The views of a scene show one set of named points, each view turned or mirrored, shifted and resized as a whole, with a little noise and some points left out.
(in the rows, 128 means zero)

Scene 1
View 1
sel: [ 69 136 153 127 127 171 101 133  95  90 127 122 113 159 143 152 170 123
 147  94]
ror: [ 77 132 138 131 139 161 131  89  88 100 107 128 134 160 132 133 170 124
 129 106]
karut: [ 79 135 135  89 157 146 114 121  66  94 106 135 109 146 144 174 130 147
 129 111]
Tepud: [ 96 125 131 117 165 178 109 141  34  94 137  82 107 174 138 161 143  97
 118 118]
kek: [122 143 122 134 164 145 124 103  47  95  87 105 103 157 138 166 115 105
 122 145]
Sameg: [100 147 139 178 139 178 129 123  82  97  91 108  98 154 156 131 141 107
 114 162]
fina: [ 94 134 131 122 143 141 123  79  77  96 103 123 136 166 121 151 158 113
 144  94]
vuro: [ 66 125 138 127 169 190 148 128  58 106 103 128 111 144 161 125 148 147
  72 159]
fep: [ 94 141 129 126 158 147 138  94  71 100  77 138 112 141 144 150 126 140
 110 147]
Fedi: [ 92 143 140 135 136 151 113 107  89  92 100 126 112 154 140 156 147 120
 143 114]
kem: [140 153 125 181 140 150 112  99  67  90  92  79 106 175 126 155 131  63
 152 135]
muk: [112 152 137 135 122 126  90  98  93  84 101 114 112 163 121 182 140  98
 184  87]
nat: [ 73 132 139 104 153 162 121 118  69  97 113 130 115 151 144 155 148 141
 120 115]
gizi: [ 62 128 146 106 151 177 121 136  70  97 122 129 112 150 152 149 156 144
 112 116]
Bul: [ 53 127 154 146 128 197 127 117  98  99 129 123 132 165 146 114 196 123
 120 105]
View 2
kek: [135  80 113  75 169 137  97 156 139 115  87 127 100 161 167 127  71 112
  48  98]
muk: [106 133 124  86 122 163 120 144  89 135  69  89 108 178 132 130  82  55
  37  69]
nat: [131  76 110  75 131 133 119 161 121 172  91 125  91 162 127 134 131 125
  76  89]
karut: [147  83 126  60 124 119 116 171 120 166  90 130  85 178 134 136 122 111
  66  71]
Tepud: [158  62 130  89 161 140 126 135 121 156  83  88 121 163 140 153  87 148
  63 123]
ror: [ 79  97  82  94 142 164 113 155 118 158  89 117  83 140 125 119 130 106
  87  90]
fina: [ 94 108 104  80 147 160 116 159 110 151  83  92  86 155 132 132 104  86
  89  80]
Sameg: [108  67  87 107 145 155 101 131 139 132  91 155 113 141 148 112 111 144
  25 123]
Fedi: [107 100 106  88 129 154 114 148 113 151  83 123  98 161 134 122 111  98
  50  85]
fep: [107  78  91  70 146 131  90 174 146 136  98 163  75 151 155 111 122 113
  64  81]
sel: [114  94 112 100 110 160 133 134  95 183  81 107 110 164 109 132 137 117
  52  94]
vuro: [128  39  87  85 153 128 106 157 156 163 104 163  89 140 142 122 144 175
  76 119]
Bul: [ 83  78  81 116 124 173 130 131 107 191  88 110 102 132 103 124 156 143
  79 115]
gizi: [134  67 110  83 124 135 123 153 120 184  91 130  94 159 121 134 142 143
  72  97]
View 3
Tepud: [170 154  90 132 141 110 120 119  80 134 139 117 143 113 179 111 136  90
  92  94]
Bul: [189 179 111 154 141 146 141 120 124 124 147 146 125  99 122  86 127  88
 108 117]
vuro: [161 147 115 155 116 119 137 104 118 169 128 145 116 104 128 127 132  94
  80  83]
fina: [153 164 103 161 143 161 137 109 112 120 141 123 158 104 167 119 139  71
 136 115]
Sameg: [173 177 112 117 110 137 146 121 117 149 118 139 122  98 155 140 121 110
 114 106]
kek: [145 152 100 133 120 133 134 110  98 150 119 118 149 106 188 154 134  92
 120  96]
ror: [162 170 112 162 134 161 146 110 125 127 139 136 142  99 143 117 134  79
 127 112]
nat: [150 147  99 160 146 139 126 104 116 154 131 133 139 100 156 102 138  87
 110 104]
muk: [151 172  87 136 157 168 128 116 109 125 125 115 164  94 201 112 134  88
 160 135]
kem: [172 185 100 105 117 146 146 129  90 116 123 113 152 106 198 156 127 100
 140 115]
Fedi: [153 163 100 144 141 153 134 112 114 141 126 126 149  98 171 121 133  89
 134 115]
fep: [137 148 114 156 119 150 140  97 129 167 117 138 137  97 153 144 134  90
 122  99]
karut: [139 140  91 163 156 142 117 100 113 159 126 127 149  99 173 100 141  84
 119 108]
View 4
nat: [127  96  88 110 143 129 160 119 153 145 122 153 131 100 130 150 176 125
 117 158]
fina: [128 106  51 119 166 152 142 129 154 138 110 131 161 107 128 121 168 113
 114 123]
gizi: [126  90  94  99 141 122 170 122 154 157 124 161 117 100 140 164 175 131
 116 161]
karut: [127 106  97 128 126 133 153 111 149 129 131 156 144  97 120 140 181 126
 122 169]
Bul: [129  81  67  73 180 131 174 152 150 181 112 152 121 114 174 171 162 131
  97 115]
vuro: [121  56 103  64 171 105 181 111 150 155 110 139  86  94 113 161 188 117
 118 187]
fep: [130  67  95  99 179 138 157 117 128 119 121 124 135  97 103 124 192 106
 109 182]
Tepud: [122 103  74  88 115 103 165 102 169 160  97 133 111  96 133 126 165 143
 173 131]
Sameg: [140  54  94  56 175 117 174 132 111 136 103 107 115 103 147 109 179 135
 142 146]
sel: [137 101  83 104 139 136 164 143 139 154 126 157 143 112 176 151 164 147
 116 121]
kem: [142  87  58  80 156 128 148 125 119 124  85  82 150 106 141  60 167 138
 180 103]
kek: [129  90  78 105 148 128 148 104 139 118 103 109 140  96 105  91 182 119
 156 152]
ror: [130  86  62  97 188 146 154 139 145 148 113 131 144 109 137 138 173 111
  97 131]
Fedi: [136  90  82 106 154 142 153 132 129 131 120 132 153 107 143 122 173 132
 124 135]
View 5
kem: [138  88 144 130 142 147 134 103 133 141 118 135 110 159 147 159 124 113
 114 124]
Tepud: [ 89 106 132 133 150 147 128 110 146 122 139 157 120 148 147 170 146 109
 115 110]
karut: [ 84 118 129 127 158 122 119 100 127 111 146 146 135 127 147 158 119 118
 104 115]
Bul: [107 116 123  98 158 130 135 111 122 148 141 168 164 146 150 174 121  86
 108  99]
kek: [106 102 141 134 145 137 114 112 134 128 133 139 116 147 144 149 131 122
 106 124]
sel: [102 114 126 116 161 130 143  94 123 127 140 155 147 135 150 176 110  95
 111 104]
fina: [119 106 124 101 150 121 122  93 124 126 145 151 135 143 154 160 120 117
 111 126]
Sameg: [114 105 146 133 150 142 125 125 124 153 120 146 139 152 139 153 122  99
 102 106]
gizi: [ 83 122 128 120 160 128 124 111 129 126 146 159 149 134 146 165 125 101
 105 103]
nat: [ 89 117 127 120 157 124 120 106 127 124 146 154 143 136 147 160 124 110
 105 111]
vuro: [ 78 121 136 124 154 133 106 137 129 144 140 160 152 146 139 148 139 103
  97 102]
muk: [129 100 131 121 153 126 140  76 123 116 134 134 122 136 154 168 101 116
 114 125]
Fedi: [111 110 134 121 154 126 128  99 122 129 136 143 138 138 147 160 112 109
 106 116]
ror: [117 111 126  99 153 122 119 106 119 140 142 155 150 144 150 157 117 108
 106 118]

Which points are out of place in each view (at most two, in the order of its rows)? Write none if all are in place.
view 1 => ror, fep
view 2 => Sameg
view 3 => Fedi, karut
view 4 => kek
view 5 => Tepud

Scene 2
View 1
Ravog: [130 124 106 138 121 118 133 203 101 130 100  89  78 112 117 115  49  76
  83 116]
goga: [104 148 104 189  81 134 136 136 121 156  92 107 110  48 121 138  96 143
  83  69]
topid: [161 139 130 134 110  82 119 106 126 133 112 121 116  75 114 153 107  94
 125 122]
naz: [ 96 125  94 167  86 152 133 196 106 128  94  93  63 135 134 100  74  76
 112 122]
tobo: [123 108 117 144  97 162 113 149 113 128 114 122  84 119 122 113 106  96
 134 136]
Tura: [185 143 144 122 104  73 112  76 130 122 109 135 119  83 116 161 131  70
 153 150]
pid: [165 151 142 144  98  97 121  71 133 142  97 135 128  48 108 161 131 109
 127 113]
mekof: [ 98  83 101 154 102 176 100 172 107 140 152 121  91 115 131 110 101 132
 119 113]
rarir: [163 157 138 153  93  93 124  62 136 145  93 134 135  36 105 166 133 117
 117 105]
Geg: [ 75 116  93 196  66 189 121 153 119 145 107 114  84  98 138 109 113 138
 122  97]
tukib: [189 154 147 131 113  52 115  56 134 146 115 134 154  26 101 186 128 115
 118 105]
rak: [132 138 127 160  74 152 126 107 130 123  80 130  87 111 124 119 133  78
 157 143]
giti: [130 149  98 163  82  50 117 135 129 134 121 101 110 107 145 154  92  71
 127 116]
berig: [ 89 104 106 166  93 222 134 197 103 133  89 107  59 119 119  83  85 114
 104 119]
bubud: [ 97 102 101 173  93 167 104 143 117 154 145 127 110  77 129 127 113 160
 108  92]
bod: [172 142 140 135 122  96 126 104 119 152 104 123 133  23  93 160 102 134
  80  90]
View 2
pid: [159 202 193 171 168 150 113 117 119 153 146 144 168 111 141 156  82  81
 128 133]
Geg: [115 127 156 120 138 161 171 154 158 146 165 122  95 145 149 156 122  72
 100 122]
goga: [135 180 182 128 144 151 148 100 149 126 164 119 100 132 144 147 124  65
 121 117]
naz: [115 134 137 140 110 128 201 143 117 133 143  99  91 147 158 189 113 111
 115 158]
Tura: [161 198 176 192 163 149 121 136  87 156 135 145 193 108 144 171  71 109
 125 162]
Ravog: [138 152 158 145 101 114 175 108 107 123 129  89 101 141 158 174 125 130
 134 168]
berig: [111 108 164 119 107 119 185 162 154 163 141 105  73 163 162 169 121 107
 105 144]
rarir: [160 213 198 170 175 152 107 111 125 152 151 148 164 108 138 148  84  73
 127 125]
rak: [133 166 163 165 151 143 158 158 118 159 147 135 138 129 149 183  81  93
 113 143]
topid: [156 184 176 169 147 144 127 115 102 141 138 125 162 119 148 158  97 104
 129 153]
tobo: [131 128 158 147 129 138 160 158 121 159 138 120 131 140 156 168 103 112
 110 155]
bod: [171 201 208 151 149 134  96  83 129 142 136 126 146 118 147 134 111  94
 136 133]
giti: [140 196 131 168 143 168 169 102  79  90 159 114 156 108 139 182 103  90
 125 161]
bubud: [134 125 166 116 141 165 132 134 153 140 156 120 128 136 151 126 136  83
 106 127]
View 3
bod: [113  87 110 122 123 110 135 108 120 118 180 146 135 127 131 141 146 149
 123 136]
rarir: [ 94  90 112 135 140  95 135 102 109 132 176 129 125 125 135 118 144 169
 108 152]
Geg: [100 137 142 140 169 130 114 136 100 120 103 131  98  75 114 158 119 165
 147 127]
mekof: [122 151 122 120 157 125 123 141 108 106  94 142 108  91 106 145 115 146
 163 139]
naz: [ 95 142 157 142 150 123 141 154 134 121  94 133 122  80  74 151 102 133
 137 132]
Tura: [ 94 110 104 131 137  75 159 118 120 131 153 128 139 134 106  89 131 156
 110 177]
pid: [ 96  98 112 135 138  91 139 107 113 130 168 130 129 124 128 116 140 167
 111 154]
rak: [ 84 135 130 142 158  96 141 126 114 137 127 122 125  99  97 122 119 158
 121 156]
tukib: [105  71 101 125 122  88 144 104 117 122 184 138 134 147 138 101 150 163
 107 157]
goga: [100  95 145 140 144 133 117 126 114 118 143 139 106  95 128 159 133 160
 128 115]
bubud: [118 126 120 123 156 126 112 127 101 108 119 143 102  94 130 146 126 161
 155 129]
Ravog: [111 124 145 128 127 123 151 152 145 110 119 149 140 100  75 157 109 114
 137 129]
berig: [105 173 143 133 163 137 120 146 119 121  93 137 121  61  81 185 102 129
 162 122]
giti: [ 98  89 147 141 133 104 155 149 135 113 115 132 119 120  98  99 118 150
 114 143]
View 4
Ravog: [ 55  58  90 101 118  95 187 121 130 117  99 153  90 144  82  80 147 138
 121 118]
bubud: [ 61 104 123 108 173  78 143  81 165 170 107 103 129 135  72 118 136  98
  97 133]
tukib: [ 92 144  58 146  73  67  67  91  93 179 133  83  77 141  79 128 185 108
  93 109]
Geg: [ 75 114 133  92 175  90 185  99 160 153 100 113 154 132  90 122 124 110
  95 148]
tobo: [ 53 118 133 126 152 125 191 117 118 140 136 130 100 131  86 101 153 130
 101 125]
giti: [114 103 110 104  86  90 138 122 137 122 149 117 103 129  92 117 172 146
 114 105]
Tura: [ 84 156  92 154  87 111 119 112  81 158 161 104  72 135  86 115 188 132
  92 106]
topid: [ 77 123  86 133  97  90 124 105 107 155 132 111  85 139  83 108 173 122
 100 112]
goga: [ 91 105  81  89 124  57 145  93 144 156  82 104 140 143  91 126 130 104
  97 141]
bod: [ 65 112  47 128  97  58  98  83 106 176  93 101  88 149  76 113 159 101
  94 122]
pid: [ 84 153  74 137  97  83 110  97  94 174 126  92  98 141  89 127 168 110
  84 124]
mekof: [ 44  89 141 113 186 101 176  92 163 151 118 125 115 132  69 102 140 114
 106 129]
berig: [ 37  93 123  93 185 110 230 109 137 137  86 146 137 142  92  91 117 116
 101 147]
View 5
topid: [116 154 105 101 122 150 122 148 121 127 129 125  80 185 102 161 122 163
 118 141]
Geg: [181 150 118  88 138 176 122  93 104  99 139 127 142 119  77 179 115 115
  97 198]
goga: [139 125 138  64 151 151 124 122 110 121 140 126 119 160  86 172 120 138
 102 184]
giti: [134 159 122 117 123 110 133 138 131 132 137 155 128 189  95 157 108 153
 114 139]
Tura: [116 184  88 130 122 160 129 161 134 129 129 131  65 195 108 160 140 169
 129 119]
naz: [164 157 114 110  93 143 125  98  82 130 140 166 154 132  70 176  94 151
 128 201]
mekof: [170 147  96 100  90 169 113  86  96  96 118 109 123 122  88 170  86 129
  97 182]
tobo: [156 170  93 118  97 174 120 107  97 114 129 133 111 137  84 172 110 150
 119 176]
berig: [171 148 106  91  94 188 117  80  65 116 138 143 137 102  66 185 101 141
 122 228]
rak: [152 183  98 126 130 174 130 131 113 122 142 146 105 154  87 175 137 150
 124 163]
bod: [ 97 122 118  55 146 165 115 152 111 130 126  97  56 187 103 166 128 161
 110 152]
tukib: [ 94 142 114  83 156 156 123 174 147 126 124 100  43 212 117 157 144 159
 112 112]
rarir: [115 153 115  85 167 176 126 163 136 121 138 113  62 192 104 165 154 151
 109 137]
pid: [117 157 109  95 156 175 125 157 132 121 134 115  64 189 103 164 149 151
 116 137]
bubud: [162 136 116  77 127 175 115  98 112  91 122  93 111 137  90 169 103 118
  84 174]

Which points are out of place in each view (at most two, in the order of its rows)? Write none if all are in place.
view 1 => rak
view 2 => giti
view 3 => berig
view 4 => tobo
view 5 => goga

Scene 3
View 1
Kabe: [156 121 152 121 152  95 147 106 122 112 114  73 155 155  97 157 154 153
 119 112]
pimu: [121 131 129 128 187  82 117  84 119 100 115  94 148 137  98 150 142 186
  63 128]
fipa: [156 110 145 115 150 107 117  71 109 106 147  86 158 131 100 151 163 146
 119 118]
rogu: [138  74 112 130 156 113  85  49  93 104 165 126 168 113 109 151 166 123
 105 107]
Zipi: [131 115 107 172 182  53 154 104 120 125 104 127 157 151  84 145 168 163
  64 106]
togom: [102  98 108 139 179  90 124 114 113 107  90 108 160 161 113 163 108 152
  76 106]
Geke: [135 110 120 123 150  97  95  58 129 100 143  70 140 140 110 164 168 152
  91 134]
mabo: [142 111 154 117 157 105 164 142 114 118  88  82 163 173 101 160 111 145
 126  95]
rab: [ 68  66 101  80 195 154  16  43  71  63 151 131 172 100 143 161  54 148
  62 114]
lelu: [117  61 105 129 139 119 112 115 106 110 105 103 166 171 126 178 109  95
 129  88]
Buk: [136 104 132  96 149 121  75  51 118  88 153  65 149 129 121 164 149 146
 107 133]
fovuk: [112  78 134  86 173 147  67  74  79  85 145 115 176 115 124 157  85 137
 106 104]
tuton: [167 129 136 133 135  78 132  73 143 111 134  51 138 156  96 164 204 153
 110 136]
Biku: [ 96  64 107 106 154 137  72  85  96  90 121 104 163 148 135 176  87 115
 104 100]
View 2
rab: [178  86 220 108 117 193 175 152 164  98 188  10 135 174 188 166  58 220
  73  94]
Buk: [115  89 167 131 173  69 161 147 113 112 119  80  95 133 180 142  94 169
 124  84]
Zipi: [ 82  43  90  44 118  93 152  77 167 134  48 122 139 168 179 100 165 166
 159 137]
tuton: [ 72  74 113 114 181  17 150 123 110 128  57 131  87 125 171 116 141 135
 163  94]
Geke: [103  81 137 114 162  62 158 131 131 128  91  92  96 136 174 141 117 146
 136  95]
rogu: [105 113 182  88 146 103 175 142 144 105  97  99  99 148 170 140  80 186
 154 161]
fovuk: [142  76 211 104 151 141 167 145 124  84 151  67 128 172 194 110  76 227
 104 110]
lelu: [111  73 225  79 149 117 169 102 110 114 106  93 102 190 209  35 133 141
 103 136]
pimu: [108  42  92  89 137  87 146 107 149 125  94  92 139 151 182 131 137 188
 132  79]
togom: [116  36 144  65 126 123 154  83 145 126 100  84 140 185 201  77 155 166
 108 102]
Biku: [136  77 224  99 144 140 171 121 125 110 139  59 112 182 202  87 109 163
  85 109]
fipa: [ 93  72 137 100 168  65 152 133 117 101  87 122 116 141 178 116 107 202
 158 112]
Kabe: [ 85  47 131  95 178  50 148 109  99 112  81 131 115 153 194  67 142 179
 143  95]
View 3
Geke: [174 157 135 160 134 117 118 141 116 185 128 154 128 124 123 132 118 117
 114 148]
rogu: [172 168 129 153 147 105 109 165 150 167 174 152 113 170 113 126 140 108
 128 106]
pimu: [180 139 127 132 132 119 122 162  98 163 123 150 160 134 118 165 111 151
 110 153]
fovuk: [182 148  83 150 164  85 118 143  75 141 141 161 120 196  96 136 140  86
 123 126]
fipa: [191 161 141 143 131 107 107 148 104 168 137 128 110 141 107 120 111 119
 111 139]
mabo: [190 134 148 102 135  98  90 133  68 138  78 104 141 141  94 123 126 129
  85 125]
Biku: [160 135  96 146 171  87 110 128  89 148 109 165 138 177 110 126 161  80
 112 111]
togom: [164 123 124 117 149 106 107 151  97 144  94 147 174 150 113 153 146 135
  98 118]
Zipi: [173 137 157 103 125 121 103 175 138 156 123 126 174 132 115 162 130 172
 102 112]
Buk: [180 158 116 169 142 108 121 132  96 181 134 158 111 139 117 125 116  97
 119 154]
lelu: [160 138 129 126 159  89  92 127 105 147  90 133 140 160 105 108 166  90
  97  90]
View 4
Kabe: [153 151 130 158 163 133 156 147 149 118 137 149  59 117  90  89 123 118
  66 101]
mabo: [175 155 138 144 187 103 140 116 122 138 175 148  46 129 120  86 124 133
  61  79]
rogu: [111  96 113 173  80 144 131 136 188 137  97 134 131 109 144 128 118 138
 113 141]
Zipi: [169  91 128 161 183  97 128 125 125  72  71 115  55 109 122  72 156  99
 111 141]
fovuk: [134 138 142 128  85 106 122 141 150 201 144 137 142 117 178 165 123 186
  80 127]
tuton: [143 148 100 168 146 166 164 171 171 105  94 175  63 101  52  69 116  87
  76 130]
rab: [143 121 127  87  52  78  99 153 129 235  99 147 190  97 213 195 134 211
  98 178]
pimu: [163 137 136 125 158  97 142 176 124 119  73 138  89  99 109 108 157 123
  79 156]
lelu: [170 126 101 145 139 117 115  83 137 168 169 164  84 124 153  94 103 148
  97  88]
fipa: [126 143 130 168 122 147 155 160 171 129 122 144  91 113 103 110 120 125
  70 118]
Biku: [161 128 100 118 101 105 107 108 134 203 146 169 126 109 174 126 109 174
  99 127]
Geke: [145 140 100 142 115 146 146 167 160 142  84 175 104  95  92 101 120 117
  83 150]
Buk: [134 153 106 137  92 149 146 176 169 170 106 177 120 101 105 125 111 139
  71 144]
togom: [188 120 117 120 166  79 116 116 105 143 111 143  80 111 150  98 145 139
 101 131]
View 5
rogu: [112 113 164 101 135 126 146 108 141 125 110 129 155 146 144 159 114 125
  97 116]
fovuk: [111 108 149  96 137 111 145  98 167 127  86 137  95 133 136 169 126 156
 129  99]
lelu: [126 106 131 113  93 145 134 137 123 136  99 151 124 102 113 147 123 146
 135 108]
mabo: [124 107 115 108  83 142 102 158 145 125 118 116 101  94 156 113 110 167
 126 117]
Biku: [114 113 136 113 120 131 143 115 147 130  83 155 100 128 110 162 125 145
 138 101]
Kabe: [109 118 125 110  97 149 106 146 144 124 123 115 124 117 173 111  98 151
 104 125]
togom: [120 101 126 134 107 135 125 155 154  98 111 118 101 130 115 125 118 141
 124 113]
fipa: [104 123 143 101 118 141 120 120 149 129 117 121 136 134 174 131 100 141
  97 125]
pimu: [100 114 132 132 127 135 120 145 168  92 120 103 105 154 151 115 102 133
  97 122]
Zipi: [129  92 138 138 108 134 118 172 145  84 144  93 142 138 131 110 108 126
  92 128]
rab: [101 109 156 114 163 100 168  82 185 110  66 146  75 168 101 190 135 141
 135  87]
tuton: [ 92 136 130 122 107 169 107 141 134 128 127 122 148 140 182 102  83 124
  82 136]
Geke: [ 91 133 137 124 124 154 125 124 148 121 109 132 131 156 158 124  96 124
  96 124]
View 6
rab: [ 49 135 101 165 115 137 135 155 121 112 155 132 109 160 166  51 123 162
 148 141]
fipa: [142 101 131  99  59 102 133 142 125 126 142 104 160 106  97 129 123 184
 104 154]
Biku: [113 117 113 155 133 124 139 144 124 121 148 136 156 114 131 101 135 157
 137 132]
togom: [140  80 143 149  96 116  95 155 116 122 119 135 141  83 115 120 172 160
 136 129]
Buk: [133 130 125 102  77 123 139 144 134 119 158 130 143 119 109 111 115 189
 107 175]
Geke: [150 122 133  98  64 112 127 150 142 121 142 135 134  99 109 128 135 185
 101 171]
Kabe: [165  81 150 109  68 112 109 141 113 126 136 110 176  88  74 143 140 185
 109 151]
rogu: [110 119 111 107  65  83 158 148 146 130 133 102 143 113 135 117 124 166
 104 130]
mabo: [165  62 151 140 100 120  97 138  96 126 136 112 192  85  71 141 148 172
 128 130]
fovuk: [ 87 111 111 145 107 123 135 143 108 121 156 106 155 140 127  87 114 170
 132 134]
tuton: [185 107 147  77  45 105 125 146 142 127 137 126 152  79  84 154 141 194
  88 175]
Zipi: [152  67 150 119  43  83  93 163 131 129  94 113 127  63 111 141 187 165
 115 125]

Which points are out of place in each view (at most two, in the order of its rows)? Write none if all are in place.
view 1 => none
view 2 => fipa
view 3 => rogu
view 4 => lelu
view 5 => none
view 6 => none
